Points, in no order, along strands that fork, close into loops and pass close to each other.
(in the rows, 128 means zero)
Two points are linked if the straight distance between their rows is under 148. Some points are linked to none.
taf: [157 152 124 138 134 138 100 118 119  86 124 150 130 119 133 133 130 138
 117 148 127 122 101 106 142 126 133 120 124 133 135 131 152 147  96 139
 131 142 136 119 124 149 120  93 109 141 121 161  98 146 152 124 146 132
 134  98 121 114 127]
bos: [153 163 113 109  99 113 143  86 107 127 134  89  95 113 106 108 126 146
 125 126 123 104  98 129  92 132 135 113  99 140 139 140 134 156 120 111
 108 157 131 129  62 110 178 110 113 130  74 169 146 134 142 114  87 175
 155 100  88 181 109]
roki: [133 158 153 161  76 148 125 130 170 140 133 129 102 143 139 133  97 171
  85 133 146  87  92  74 119 122 113 157 110 119 126 119 118 132 137 122
 104 162 104 132  94 101 133 108 131 118 128  95  86 126  86  90  97 131
 138 123  98 159 119]
Gil: [115 100  97 135 139 106  99 137 104 136  96 112 125 107 107 177  99  88
 174 161  86 127 164 196 130  57 157 126 144 107  95 143 126 109 137 118
 120 143 145 150 100 120  67 101 149 157 145 114  98 140 105 117 144 100
 145 161 156 108  95]
tekab: [124 156 102 121 124 141 134 103 131 122 137 131 102 131  93 130 115 107
 112  82 161 148  97 166 114 156 131 114 142 131 131 107 120 151 123 134
 163 140 150 128 113 125 169 148 149 131 101 152 166 136 158 120 143 153
 139 106 106 154 132]
rilus: [ 99 130  99 176 119 149 109 145 150 117 130 151 140 133 117 179 109 113
 120 134 151 133 132 154 149  98 134 140 162  87 102 101 146 117 154 152
 141 142 128 128 143 132  81 117 180 111 163 103  90 121 108 113 166 108
 112 130 142 100 124]
Kufeb: [135 166 141 141  99 160 123 120 158 137 132 144  81 143 142 128 119 144
  69 119 181 136  72 119 103 186 103 153 119 129 125 114  99 148 134 145
 148 144 132 138 128 114 156 158 162 139 123 127 148 125 130 125 134 135
 112 117 108 146 138]
Tavu: [127 147 122 194  76 143 142 128 177  97 144 154 118 153  74 148 111 134
 118 105 215 143  75 125 180 122 115 144 171 111 138  95 130 135 148 162
 133 132 114 125 103 149 143 119 153  65 136 101  86 136 138 116 152 135
 125 109 120 119 115]
rutu: [155 127 132  92 159 106 103 124  71 112  85 105 118 115 130 127 161 121
 152 180  91 135 143 180 148  86 129 122 114 125 126 166 156 146 108 144
 114 123 143 132 106 152 115 102 139 158 130 159 111 162 156 167 160 138
 141 119 142 109 117]
Leri: [138 146  97 130 147 152  92 140 169  87 136 174 122 152 101 134 109  99
  96 142 148 150 108 120 196  97 152 126 175 115  96 109 121 148 151 145
 152 140 125 144 142 160 124 119 129 127 122 133  97 164 133 123 184 102
 104 148 146  96 143]
nalo: [172 162 149 150  97 125 138 109 148 127 131 105 117 124 107 107  94 124
 116  84 179 126  85  81 178  90 126 140 137 151 152 141 125 163 107 102
 141 138 119 139  81 136 139 114  94 131 109 124 117 155 138 109 123 130
 186 118  95 165 117]
Givu: [157 117 184 115 170 132 119 145 137 121 142 173 126 156 178  82 144 178
  94 150 140 130 100  42 159 175 105 139 102 152 128 156 118 149 118 114
 112 104 114 149 183 153 126 132  71 142 134 135 103 128 118 150 118 108
 103 140 157 104 169]
pili: [137 105 157  94 110 110 163 122 113 191 129  73 130 112 159 103 126 124
 142  91 104 117 152 100  65 140 128 139  97 159 143 143  89 101 113  84
 122 114 119 127 119 101 144 156  98 152 102 123 193 103 108 122  67 126
 164 148 106 174 119]
livi: [121 118 121 173 127 137 104 146 134 115 117 144 145 130 151 157  99 129
 120 157 120 116 136 116 146  92 140 148 144 106 102 125 144 119 137 132
 123 145 127 139 142 132  60  88 136 143 169  99  65 125  90 105 148  89
 126 145 140  99 115]
Malus: [150 129 143 108 140 137 121 137  81 124 115 119 135 110 196 135 164 146
 110 182  72 110 142 104  62 147 127 126  82 120 138 137 141 102  91 142
 101 125 128 110 134 130 118 109 135 168 126 164 128 116 119 136 118 124
 118 106 115 127 135]
vazos: [ 91  94 113 118 136 100 130 138 135 139 120 124 151 132  79 132 124 101
 168 123 121 135 163 185 169  91 136 128 162 117 109 120 137 127 166 134
 137 118 123 131 136 125 109 135 137 104 148 100 133 120 136 131 150 134
 126 163 141 110 113]
rad: [133 126 137 195  88 113 134 133 152  85 128 156 145 147  94 137 118 175
 155 145 165 115 102 107 173 101 123 143 147 123 136 126 162 131 147 140
 100 134 103 110 114 141 107  91 100  67 158 105  63 125 138 122 126 131
 119 105 133 112 110]
Koge: [121 134 107 124 153 152 117 127 135 129 155 138 138 124 109 143 102  92
 106  55 150 154 118 134 114 159 143 107 149 143 146 104 113 133  98 123
 198 127 155 118 157 144 130 150 124 146 101 155 172 118 151 108 146 118
 148 103 126 138 157]
sul: [122 125 146 194  97 149 142 139 160 118 148 150 143 145 107 147 109 130
 120  71 208 145  95 107 170 138 112 149 156 125 148 102 128 124 126 145
 158 118 125 125 146 149 102 122 147  86 150  94  96 104 132 112 142 122
 141 115 126 114 125]
Bomu: [131 162 152 144  93 156 113 133 133 140 123 117 104 125 176 139 121 153
  85 149 124 107 114  98  88 145 108 154  93 110 124 121 125 126 120 134
 113 151 123 128 108  97 122 112 156 152 139 118 106 125  98 105 109 128
 133 120  99 143 121]
mevi: [146 108 164 167 110 103 140 144 110 111  91 118 155 130 151 125 148 161
 164 152 161 124 132 115 189 108 102 163 125 128 139 155 165 135 131 142
 100 110 114 128 129 157  69 101 122  99 192  96  65 130 131 158 143 122
 127 139 143  95 105]
ralo: [141 134 165 157  99 128 126 134 100 142  79  89 110 116 169 150 146 125
 133 130 164 129 135 160 158 114  95 158 113 106 146 147 154 125 115 146
 133 116 137 129 105 133  85 108 191 137 185  91  93 146 120 144 148 126
 158 134 122 127 100]
Lim: [136 100 120 142 130  92 121 122  83 137  96  95 134  93 117 158 109 103
 188 145  86 120 167 180 108  51 150 121 118 124 121 158 136 103 104 106
 110 134 141 128  85 122  75  92 124 154 140 124 107 135 112 123 109 118
 179 135 144 118  80]
gife: [142 122 165 138 130 138 123 138 134  97 109 152 134 143 163 110 151 151
 118 155 164 133 109  90 185 143  99 155 132 136 132 142 145 149 123 150
 119 111 126 144 153 162  96 115 120 116 161 123  89 138 148 154 158 120
 111 136 144  91 124]
peze: [158 124 147 118 126 113 164 118 100 137 126 104 152 105 148 120 156 159
 157 120 108 111 144  76  72 132 134 125  96 149 166 141 132 102  93 112
 115 114 120  97 144 139 124 120  80 131 116 148 155 112 136 133  67 126
 147 108 110 145 134]
misap: [146 113 168 125 150 141 133 130  97 108 105 127 140 121 188 108 177 153
 128 127 157 142 116  91 113 179 109 133 113 151 173 145 137 118  84 146
 140  88 137 118 183 165 108 147 121 143 149 144 148 117 154 161 135 103
 125 107 134 105 143]
garar: [110 118 152 116 123 131 140 135 127 132 125 135 132 131 161 122 151 157
 135 152 110 117 143 128  92 158 112 138 114 118 131 121 129 107 139 141
 112 117 118 114 160 117 130 146 133 115 149 118 147 104 131 144 114 137
  94 127 120 118 135]
dezu: [132 150  95 109 125 135 116 138 192 140 149 129 116 166  81 126  78  66
  84  96 154 135 114 131 181  86 156 134 175 123  89  92  87 147 163 117
 149 149 118 152  99 131 166 140 134 134  91 109 131 163 100 100 167 116
 136 166 120 154 136]
Bup: [126 104 124 168 131 101 137 125 107  75 133 153 176 119  84 132 163 147
 197 114 153 151 142 152 166 119 127 108 145 137 157 135 177 117 123 152
 132 101 127 101 147 155 102 121 107  73 154 133 119 119 183 154 149 136
 127  96 154  76 118]
mino: [147 128 165 136 145 160 108 143 160 105 138 183 108 157 159 102 129 152
  76 131 174 140  83  61 171 174 100 147 128 144 129 134 109 149 121 135
 143 114 131 156 176 155 123 141 115 131 134 125 108 130 134 137 146 107
 106 138 150  97 149]
ded: [162 161 119 117  97 111 133 102 148 123 121  97  98 132  92 103  96 103
 116 109 154 118  99 130 178  72 139 131 150 139 118 136 116 163 144 108
 119 147 117 150  48 125 174 122 114 128  96 122 126 173 126 115 141 145
 166 138  90 166 102]
Miber: [ 98 104 114 134 145 131 140 117  82 116 113 113 153 100 115 159 180 117
 186 103 131 144 165 204  92 130 123  98 131 122 173 125 159  64 113 158
 150  94 145  90 143 132 118 155 192 103 169 106 161 122 146 158 141 128
 132  90 145 101 120]
Zul: [126 123 127 137 125 116 136 113  80 119  97 105 127 106 111 148 160 123
 175 116 138 139 152 209 127 110 110 119 122 119 155 139 163 103 114 150
 138 110 148 107 110 128 118 123 178 116 161 111 128 139 146 158 133 145
 151 100 136 118 102]
Nuku: [160 122 145  87 163 133  89 139  82 157 104  90 123 113 174 105 137  83
 112 159  89 152 154 121 171  98 141 136 120 139 121 162 125 143 100 109
 142 115 145 161 108 131  96 105 133 210 117 142 116 160 126 142 168  95
 155 159 140 130 131]
Konen: [136 132 168 124 109 133 138 121 139 168 119 124  86 144 170 104 135 166
  92 130 168 137  93 117  81 199  97 164  97 146 129 128  87 136 138 136
 140 122 122 125 146 109 152 185 148 142 132 117 180 102 121 139 106 125
 105 125 113 153 146]
Tize: [ 93 115 131 143  86  96 171 123 121 128 119 107 130 132  94 126 159 158
 187 128 142 120 153 193 125 141 101 131 121 103 132 118 155 116 170 151
  99 112 114 105 101 101 148 134 154  56 159  94 130 111 138 144 107 171
 108 123 114 126 100]
vodek: [ 91 140 126 156 104 156 134 130 146 115 146 152 116 135 140 150 138 159
 116 133 140 125 122 141  82 174 105 132 124 100 127  99 134 110 146 154
 125 133 123 111 156 107 131 150 165  91 149 119 143  95 130 126 118 140
  85 102 117 117 137]
fuma: [101 123  86  87 171 142  89 143 160 123 158 172 135 150  99 120 112  95
 104 134  86 149 140 139 151 142 151  98 164 122  86 105 113 150 158 121
 154 132 133 139 171 126 154 156 126 123  99 159 153 136 140 129 164 126
  84 153 160 108 168]
vif: [136 155  72 144 135 141  94 136 161 109 119 137 113 142  94 168  99  68
 108 134 150 150 122 153 188  61 165 136 178 105  90 107 113 134 159 141
 157 152 128 149 113 149 106 112 169 151 124 116  94 172 114 115 188  86
 122 157 139 118 131]
fasub: [ 84 149  85 136 125 138 161  93 121 120 142 120 104 132  78 138 138 112
 136  81 165 150 111 210  95 166 123 106 140 114 125 100 131 139 150 156
 146 131 152 121 113 109 177 169 181  96 116 140 169 117 151 131 133 168
 118  99 111 142 125]
tufe: [ 79 115 100 114 124 105 136 121 103 150  86  90 102 113 107 158 147 100
 173 137 115 125 177 252 126 105 108 120 121  80 113 133 139 117 160 147
 106 122 150 130  90  95 139 140 220 110 156  97 129 140 107 144 127 156
 128 150 141 129  82]
dogo: [ 96 159 106 173 106 180 118 136 168 105 151 164 115 137 124 172 117 129
  84 120 170 138 104 136 118 147 113 137 152  91 110  88 130 126 146 161
 140 148 133 131 148 124 123 135 195 107 142 122 112 116 121 118 160 128
 100 106 128 112 135]
Kog: [162 141 132 128 141 113 113 127 143  89 147 165 136 130 112 105 119 172
 128 156 116 106  97  70 153 124 139 107 121 146 132 139 149 157 116 113
 104 142 113 116 132 143 148  99  51 113  99 166 107 139 149 123 110 142
 117 110 136 125 150]
Pude: [139 116 163 140 118 127 161 126  79 148  91  71 144 102 178 142 167 133
 157 106 140 125 155 133  87 123 109 140 100 128 182 146 146  75  84 131
 131  93 135  99 127 134  90 119 165 144 172 102 138 126 118 142 106 111
 171 116 114 138 106]
sofir: [146 124 138 134 141 130 121 134 136 134 154 147 142 126 156 120 109 153
 112 133  86  97 131  52 105 121 138 126 101 144 126 135 122 116 109  97
 113 143 116 127 143 119 118  97  64 148 115 132 101 109  95 100  81 116
 138 129 126 135 143]
rilam: [166 164 114  98 105 112 126  98 141 126 144 110  99 128  94  92 100 137
 110 125 122 102  87 100 142 116 146 113 127 151 117 138 114 169 135  97
 109 159 114 140  59 113 197 121  89 128  65 160 140 152 132 106 109 161
 150 124  94 177 125]
Bedu: [115 103 119 121 172 116 128 148 135 127 149 130 167 139  92 112 100  95
 139  84 142 156 151 121 192  93 156 117 174 144 130 128 124 154 129 109
 175 108 132 143 171 149  98 125  80 137 133 115 123 126 128 107 146  98
 148 163 151 107 139]
Mifa: [ 79 150  70 134 124 135 142 108 139  91 154 149 108 134 106 142 136 140
 126 163  91 112 131 179  79 155 132  91 128  92  98 105 152 129 158 150
  90 154 133 121 118  95 169 131 152 101 117 160 129 118 140 118 118 167
  68  99 117 132 127]
Sidu: [ 74  99  76 114 146 112 106 134 117 160  90 105 122 108  93 179 121  71
 176 152  81 136 186 239 130  75 146 122 143  87  91 130 115 112 160 130
 117 135 147 151 105 104  99 135 198 141 139 105 129 140 112 133 143 126
 122 173 166 115  88]
bago: [136  96 124 154 155 111 118 137  92 119 106 120 164 115 154 138 120 118
 153 146 108 125 156 118 149  82 150 133 137 133 123 150 145 120 110 115
 129 121 135 145 147 143  43  85 103 171 164 116  77 123 103 119 140  77
 147 147 146  95 111]
gar: [109 131 113 122 110 117 149 127 191 142 148 132 123 171  61 122  83 102
 116  89 170 124 110 150 173 104 137 136 170 116  97  91 103 148 182 129
 126 143 112 137 101 122 175 146 133  86 104  98 138 137 110 105 140 142
 135 155 110 156 125]
Pofe: [ 89 100 126 100 147 106 143 133 138 137 137 134 154 138  81 109 127 116
 160  96 125 143 152 162 142 132 130 114 154 136 124 114 123 133 154 128
 147 111 125 120 158 123 141 163 114  98 130 119 173 109 153 136 134 141
 125 149 133 116 135]
lober: [122 105 143  74 132 125 117 144 131 194 132 101 121 130 157  90 101  93
 106 117  81 130 154 113 126 134 127 147 118 144 100 135  87 132 138  86
 129 125 125 159 112  88 152 147 117 170 102 112 158 122  93 121 119 130
 142 176 127 159 125]
lok: [131 106 102  91 180 130  79 149 102 149 120 118 142 121 142 120 115  80
 127 160  65 158 164 125 170  92 165 119 146 135 103 144 113 139 121 102
 153 123 144 157 139 128  92 106 112 195 118 140 108 148 114 127 160  85
 129 174 160 106 135]
dolis: [101 100 113 113 157 152 142 123  92 110 121 116 150 102 148 149 187 117
 162 118 124 141 146 162  58 167 137  92 129 131 179 127 144  58 111 154
 154  87 144  88 180 143 129 181 169 118 161 127 192 111 146 156 143 109
 109  89 135 101 141]
neb: [ 99  99 103 123 121 120 173 129 119 140 139 114 168 101 125 163 142 125
 172 116  69 108 189 132  34 121 160 102 116 120 150 115 121  56 109 116
 119 115 121  89 137 119 111 133 105 113 130 127 159  99 114 106  67 122
 132 119 118 123 103]
Donon: [ 74 140  67 122 130 136 143 111 159 125 169 153 121 148  97 145 105 120
 113 132  84 105 135 168  63 170 149  93 127 109  88  94 118 133 167 128
 100 164 135 127 123  84 184 148 137 101  83 165 154 105 116  94 102 164
  79 119 119 155 142]
Pef: [152 154 137 136 122 145  99 126 113 126 109 120 116 115 162 137 120 118
  98 148 119 121 120 112 133 108 127 143 117 122 124 140 139 138 103 128
 134 144 138 139 102 128 105  92 143 177 132 136  94 147 119 115 150 115
 153 118 110 134 115]
vov: [141 134 143 132 110 108 161 114 131 135 143 125 134 123 110 113 130 179
 151 108 131 106 118  93  91 145 127 128 108 147 154 124 128 121 128 112
 119 137 113 100 137 120 146 127  75  94 102 138 151 102 144 123  61 144
 132 113 109 150 136]
kimu: [142 118 126  84 180 132  97 118  65 130  87  97 127 100 145 134 163  93
 143 142  90 151 159 182 128 102 135 101 120 136 157 158 143 117  79 134
 153 107 162 122 128 150 111 120 167 184 124 158 148 163 154 156 164 115
 155 112 151 127 131]
fevo: [118 129  73  94 163 146  74 137 122 139 135 144 136 114 132 146 107  79
 103 164  45 142 153 136 121 116 167 107 141 119  87 118 120 129 126 111
 145 153 149 138 122 111 125 111 136 178  98 164 122 142 114 116 160 117
 113 145 150 122 141]
reban: [136 140 169 160  71 121 144 139 155 144 108 109 112 139 138 118 115 164
 119 128 177 107 102  94 171 115  95 171 125 124 136 134 129 143 147 129
 108 133 102 135  99 122 119 117 135  96 164  78  88 132 108 124 117 141
 143 144 104 143 106]
sopa: [118 129  79 111 144 127  86 130 119 125 107 132 119 115 115 156 109  85
 132 187  63 131 148 177 129  80 160 117 139 106  79 131 130 131 147 126
 113 157 143 144  98 110 117 102 151 162 118 143 102 151 115 123 155 122
 118 148 144 112 113]
tivi: [ 74  91 103 118 173 145 121 150 151 128 174 166 179 135 125 141 132 105
 125 117  81 129 179 124  94 146 153  96 152 121 118 104 122  92 138 125
 155 114 126 127 218 133 104 163 109 122 137 132 153  93 116 123 134 102
  88 128 162  90 171]
Lanab: [143 142 129 149 140 160 110 128 148 133 161 161 126 127 154 141 107 145
  79  94 136 114 101  68  78 182 132 122 105 154 143 111 105 117  93 110
 166 138 135 120 166 134 118 133 101 160 106 141 141  98 111  96  99 110
 128  99 122 147 168]
vama: [164 114 158 125 130 126 187 125  74 138 103  78 161 103 171 134 189 153
 171 113 125 116 149  83  59 131 128 130  94 143 194 150 143  69  77 128
 120  80 126  84 147 157 107 127 114 136 145 131 157 119 127 150  76 103
 155 100 110 137 120]
rebi: [157 135 170 121 116 113 145 124  84 103  99 110 128 124 153 121 188 172
 147 168 139 128 117 130 120 139  94 143  92 126 160 158 164 141 106 161
  87 115 124 111 122 156 128 118 122 112 143 152 117 131 171 179 127 155
 123  86 125 116 120]
zin: [140 152  96 108 132 150  89 141 184 139 158 158 111 159 113 120  77  90
  64 135 110 127 109  92 162 108 155 131 156 125  80 101  95 139 154 109
 136 162 117 155 103 120 168 130 123 154  91 120 111 160  79 100 156 114
 119 159 134 151 151]
sus: [151 129 136  64 145 111 121 124  99 156 123  97 115 117 121  84 122 105
 129 109 111 146 129 133 141 134 132 122 126 156 129 147 112 162 115  97
 149 113 135 137 109 121 167 147 104 162  90 160 179 147 151 141 140 144
 158 146 116 156 135]
gos: [128  91 144  89 117 117 147 120  92 187 116  58 135  87 168 117 127  83
 152 108  77 122 177 129  78  92 140 123  99 144 144 154  98  89  89  81
 111 115 129 137  87 110 123 124 121 173 107 127 170 124 110 113  89 129
 192 147 124 160  87]
mer: [130 129 111  82 171 138 104 135 111 150 134 108 129 116 120 113 112  73
 117  77 113 170 140 140 138 142 152 101 147 154 144 130 110 148  94 100
 198 109 158 131 142 133 141 151 117 177  91 161 184 148 153 121 162 114
 155 138 135 149 158]
dop: [128 149 123 127 137 170 101 140 180 107 150 182 102 155 122 124 116 113
  70 123 172 154  86 104 168 158 118 139 158 124 110 103 101 149 146 146
 160 133 131 151 158 146 146 154 145 124 118 132 130 141 140 129 168 116
  98 142 144 105 156]
Puli: [134 142 125 112 123 117 130 107 104 137  96  97 104 118 106 130 133  97
 147 114 137 141 136 200 156  94 119 128 131 116 131 138 139 140 128 132
 136 125 144 133  84 124 140 124 167 135 133 118 132 160 143 144 144 150
 159 127 117 143  98]
tufu: [140 114 149 112 163 150 114 134  85 129 105 115 149 116 207 123 160 129
 109 144 108 130 145  92  99 152 124 133 107 140 151 140 135 105  84 129
 135 102 141 124 171 148  92 118 132 183 148 137 123 124 118 140 144  91
 130 123 130 116 142]
Tebo: [156 125 144  99 143 115  96 128  77 153  75  77  97 108 153 135 142  91
 134 179  92 135 153 180 161  62 130 142 110 115 112 175 132 140 115 130
 117 125 140 158  74 132  98  99 172 191 126 126 108 173 127 153 162 115
 161 148 139 130 105]
tuso: [121 154 103 156  96 145 135 136 192 102 139 153 100 159  84 143 117  99
  96 119 211 149  87 145 191 114 117 144 177  99 107  89 114 143 173 169
 138 138 117 141 113 153 156 140 184  84 135 100 106 153 131 128 178 130
 106 145 126 112 123]
meto: [117 121 136 114 131 142 148 125 102 136 116 110 128 114 171 138 161 144
 136 129 120 129 135 135  46 173 120 125 107 131 158 122 125  86 113 143
 137 108 133  95 158 124 130 165 155 139 145 126 183 105 126 142 110 121
 114 105 113 133 136]
namif: [ 91 119  97 126 161 170 109 142 140 133 163 159 155 124 152 166 117 104
  92 104  98 132 150 116  74 165 140 109 137 129 124  97 115  98 119 124
 168 137 141 121 192 129 108 153 134 148 124 138 152  98 111 109 137 102
 104 111 146 121 165]
Kofon: [125 126 129 201  70 115 146 136 142 105 128 134 133 143  80 147 127 155
 163 123 191 134 105 155 182 116 106 144 152 108 134 113 160 128 163 156
 111 121 109 111  93 135 121 109 154  45 170  84  74 124 139 128 143 149
 117 111 131 112  98]
zuse: [154 146 146 102 116 107 158 102  87 112 113 101 105 123 126 104 175 167
 149 147 145 130 101 145  96 163 108 123  96 140 153 151 146 156 117 150
 103 123 128 111 115 138 172 138 111 110 108 170 158 128 181 168 103 173
 117  91 111 145 129]
depa: [146 136 152  99 122 103 147 110 115 130 119 109 118 128 101  91 135 140
 152 104 155 140 105 136 149 137 113 130 126 152 144 142 127 167 126 122
 134 119 127 122 112 134 168 147  95 111 107 145 168 140 172 152 123 162
 144 125 112 145 124]
piten: [180 119 181 127 138  92 156 122  80 140  99  74 159 105 157 100 146 139
 163 120 145 129 140  80 171  79 109 148 110 157 167 182 150 162  91 107
  98 109 124 139 123 156 100 103  74 148 138 137 112 145 138 158 117 122
 180 130 124 133 122]
Goge: [135  99 136 161 127  86 134 146 131  99 109 142 157 138  99 120 122 150
 180 162 142 118 129 124 200  78 127 141 155 134 112 147 161 143 153 129
 101 122 104 131 128 149  84 101  84  94 170 102  75 132 132 138 145 116
 120 146 150  97 109]
ziv: [ 86 142  75 149 117 138 121 122 115 125 121 120 121 102 126 196 110 104
 136 140  92 123 158 202  71 101 138 111 125  81 109 108 138 104 131 141
 111 160 149 116  96  93 115 111 186 133 139 129 109 126 101  99 121 136
 132 108 130 128  93]
zifi: [144 136 190 161  87 124 155 133 139 127 117 127 125 138 147 113 150 190
 134 128 183 121  97  78 141 159  86 164 105 142 163 142 133 134 128 140
 104 119 105 122 138 135 121 125 108  79 151 104 105 113 142 153  96 140
 119 120 118 127 123]
sesev: [142 128 139  88 140 156  87 151 101 176 132 115 119 117 200 115 127 104
  73 177  57 129 146  90  94 152 127 145  92 128  96 139 105 119 108 112
 123 137 132 149 109  95 132 123 148 204 111 141 125 124  86 125 142 108
 129 151 133 143 137]
nug: [128 121 110  72 167 119  93 145 140 133 155 167 125 145 121  91 114 127
 110 164  59 130 134 115 133 161 147 104 131 139  92 130 111 148 145 104
 129 134 125 133 146 113 175 142  91 135  90 170 148 131 128 136 139 140
  91 155 147 125 169]
mavaz: [ 94 127  99 128 127 119 146 116 133  92 158 159 133 125 114 132 155 156
 152 168  74 104 154 154  68 163 143  87 116 110 119 114 150 105 141 143
 100 135 123 101 153 111 151 140 117  94 119 167 153 102 159 129  98 153
  68  98 119 120 144]
gupa: [155 126 151  99 124 129 119 134 104 158 137 105 129 108 185 113 131 136
 104 160  67 102 139  74  75 134 130 139  78 138 122 143 113 117 101 104
 100 138 118 133 106 107 135 107 106 170 101 149 131 110  99 117  90 127
 144 128 113 149 126]
dok: [125 116 164 109 110 108 166 122 137 183 125  98 112 137 146 102 125 152
 131  94 144 126 124 121  81 170 109 155 108 150 135 128  89 119 146 112
 136 119 115 121 138  99 152 178 118 122 125 103 195  94 116 133  80 136
 129 143 105 163 135]
Paz: [104 129  96 139 146 145 117 130 148 101 177 187 144 127 130 154 125 143
 113 140  81 104 140 115  66 173 150  89 123 120 118 103 133 100 124 128
 134 141 128 106 178 123 131 135 104 117 111 163 147  96 135 107 108 131
  84  93 131 120 168]
fipof: [158 112 176 140 155 115 146 136 123 117 129 146 163 138 173  91 144 179
 132 139 133 112 132  37 157 125 115 146 107 153 143 159 141 144 109 111
  90 113 112 141 175 154  99  99  56 137 150 120  77 118 108 141  95 104
 127 138 142 107 145]
Lem: [139 161 134 126 110 138 120 113 172 117 158 173  74 159 116 106 114 191
  81 166 135  95  66  95 110 180 118 123 103 132 109 120 108 147 155 128
  98 159 109 134 112 109 188 138 109 109  92 140 129 126 120 117  97 154
  78 113 119 154 159]
gosis: [103 121 134 118 119 117 150 123 174 140 154 147 126 162  78 108 104 143
 125  99 152 124 111 137 142 148 121 131 145 129 112 104 108 144 171 126
 125 133 113 126 137 113 168 155 109  78 113 111 158 111 134 120 116 150
 114 142 121 139 142]
fanog: [111 111 157 163 131 161 137 148 155 130 138 148 140 146 147 126 124 118
 100  78 201 148 116  94 180 158 107 154 155 131 140 116 117 128 128 142
 173 104 132 151 189 158  82 137 153 121 168  84 106 101 121 122 150  98
 126 154 147 104 141]
lurep: [ 94 140 111 123 119 134 133 118 180 139 167 171  98 168 110 125 100 158
  93 146  98  94 110 128  83 173 133 118 111 114  86 101 104 125 177 116
  91 163 114 133 128  83 182 152 121 100  89 132 148 109 101 100  89 151
  78 129 123 157 156]
sube: [103 128 134 140 119 157 110 153 152 159 140 135 129 129 177 155  97 120
  81 129  96 113 147  97  89 133 121 149 114 111 105 108 111 107 131 118
 127 152 124 135 140  93 102 122 147 156 142  98 111 108  68  89 112 111
 125 147 125 136 128]
Mis: [152 119 194 131 125 121 152 128 125 120 112 139 118 137 165  97 168 181
 128 135 183 140  92  83 129 182  86 156 106 158 163 150 119 140 115 147
 120  99 122 124 166 153 130 156 102 106 139 127 142 109 163 168 114 128
 109 118 134 113 140]
Nobi: [125 137 101 125 153 149  91 141 186 123 182 190 128 162 101 134  73 119
  74 123 108 114 103  85 143 128 152 106 151 128  93  99 110 132 143 108
 141 161 118 137 142 129 152 122  91 135  91 136 107 133  93  90 133 119
 115 131 145 134 172]
Livas: [172 156 163 155  98 125 138 121 129 123 100 108 109 124 121 118 120 110
 124  97 202 145  96 119 206  97 109 151 139 138 156 148 135 158 109 129
 143 116 130 145  88 151 116 115 132 129 143 109 106 168 154 142 155 127
 175 130 109 142 101]
vefe: [134 118 153 165 132 127 140 133 145 124 138 148 156 138 144 118 118 160
 126 113 140 110 126  66 143 121 123 141 128 138 140 131 136 124 118 114
 124 128 116 125 162 137  93  97  84 124 153 102  85 107 107 116 100 109
 137 131 129 116 133]
vev: [ 68 112 106 116 134 121 159 108 127 129 145 131 137 136  72 128 149 117
 164  88 143 150 141 206  96 169 128 100 148 126 127 104 129 127 166 153
 142 112 137 111 148 118 167 189 158  78 125 127 195  99 160 148 139 156
 102 117 126 124 136]
podig: [172 139 173 156 118 111 147 118 105 111 101 111 142 118 134 112 140 146
 150 106 185 142 106  89 178 113 101 148 121 155 172 155 155 161  90 128
 125 113 128 129 121 161 109 109  95 117 142 133 110 144 163 152 129 132
 165 111 125 128 112]
zaz: [128 128  99  94 112 125 118 111 126 154 157 116 116 109 136 116  98 120
 111 155  45  94 135 109  64 145 163 103  93 138 100 128  98 120 127  89
  89 167 125 136  68  86 177 116 104 139  54 167 145 109  96  88  73 162
 135 133 117 167 114]
tuza: [163 107 142 146 166  97 142 126  84 113 115 110 176 108 154 106 129 129
 162 112 128 134 150  81 164  85 143 125 131 155 156 166 151 151  80 104
 125 107 134 136 152 159  71  87  63 162 146 139  90 135 126 130 122  88
 170 131 139 106 124]
pagi: [139 122 115  89 151 100 118 131 123 110 148 151 139 125 106  97 128 146
 143 148  79 117 129 119 122 140 148  93 127 144 121 138 137 150 125 110
 120 129 126 114 137 129 167 125  67 119  93 180 151 128 155 131 118 151
 112 127 133 129 152]
Kek: [150 187  79 132 114 154  96 121 161 121 117 119  86 133 118 154 106  58
  80 127 155 150 114 156 167  77 148 137 155 104  95 107 108 133 146 140
 149 159 137 156  75 126 138 115 189 174 112 117 104 192 113 117 185 103
 135 151 115 148 122]
sibiv: [102  83 126 147 138  86 138 141 115 111 127 136 175 124  69 123 156 126
 204 114 149 150 161 179 192 102 128 116 158 129 134 133 160 120 156 148
 141  93 118 116 147 148  94 141 124  76 174  97 128 118 163 154 159 131
 119 142 158  75 118]
Dofo: [ 93  84 113 102 123 112 163 125 112 175 121  83 156  98 132 146 124  86
 171  92  77 123 194 156  56 105 153 112 117 132 145 124  99  69 103  95
 119 118 133 114 111 109 115 139 121 137 123 116 169 111 109 106  79 130
 169 145 128 144  88]
deka: [ 76 109 110 130 111 108 147 125 111 132 111 115 123 123  92 140 171 123
 184 127 147 135 162 232 150 130 103 124 138  96 121 122 158 118 178 162
 115 105 128 117 112 111 139 154 203  68 173  90 136 119 140 164 148 164
 102 133 138 107 103]
moge: [161 130 150 133 144 101 144 126 141 109 158 158 147 124 114 103 135 191
 153 129 117 102 113  47 120 141 134 108 101 154 154 139 141 133 111 103
 106 126 113 107 164 141 142 114  31 100  96 160 127 115 149 130  62 136
 119 112 138 132 164]
Fusi: [141 185 115 141  87 157 127 109 171 112 140 147  68 150 112 119 116 156
  65 142 176 117  54 113 114 167 114 133 121 123 118 110 105 158 143 145
 119 159 126 144  87 114 191 140 147 123 101 136 122 146 124 114 125 155
 104 108  97 155 133]

A piece is two or more points that can be reached from each other along the links. Count, over all rows, the pieces, the separate loops (a circle has one, a figure eight two, a Y none), the forks (points with three links) and the tips (points with one).
pieces => 5
loops => 0
forks => 7
tips => 17

A tip is a point with one link. Name the tips that can be reached along the links from each point below, in the order of the rows.
Gil => Lim, Tize, kimu
Koge => Bup, rebi, Nobi
Lem => neb, tivi
vodek => bos, Puli

Name the points in between on the shortest way along the links from the first point to the second, in order.
rutu; Tize => Tebo Nuku lok fevo sopa Gil Sidu tufe deka
Tavu; vov => Kofon rad Goge mevi gife mino Givu fipof vefe sofir gupa Malus tufu misap Mis zifi reban roki Bomu Pef taf Kog moge
mer; Bup => Koge tekab fasub vev Pofe vazos sibiv
Zul; livi => Miber dolis meto garar vodek dogo rilus
bos; bago => rilam ded nalo Livas podig piten tuza
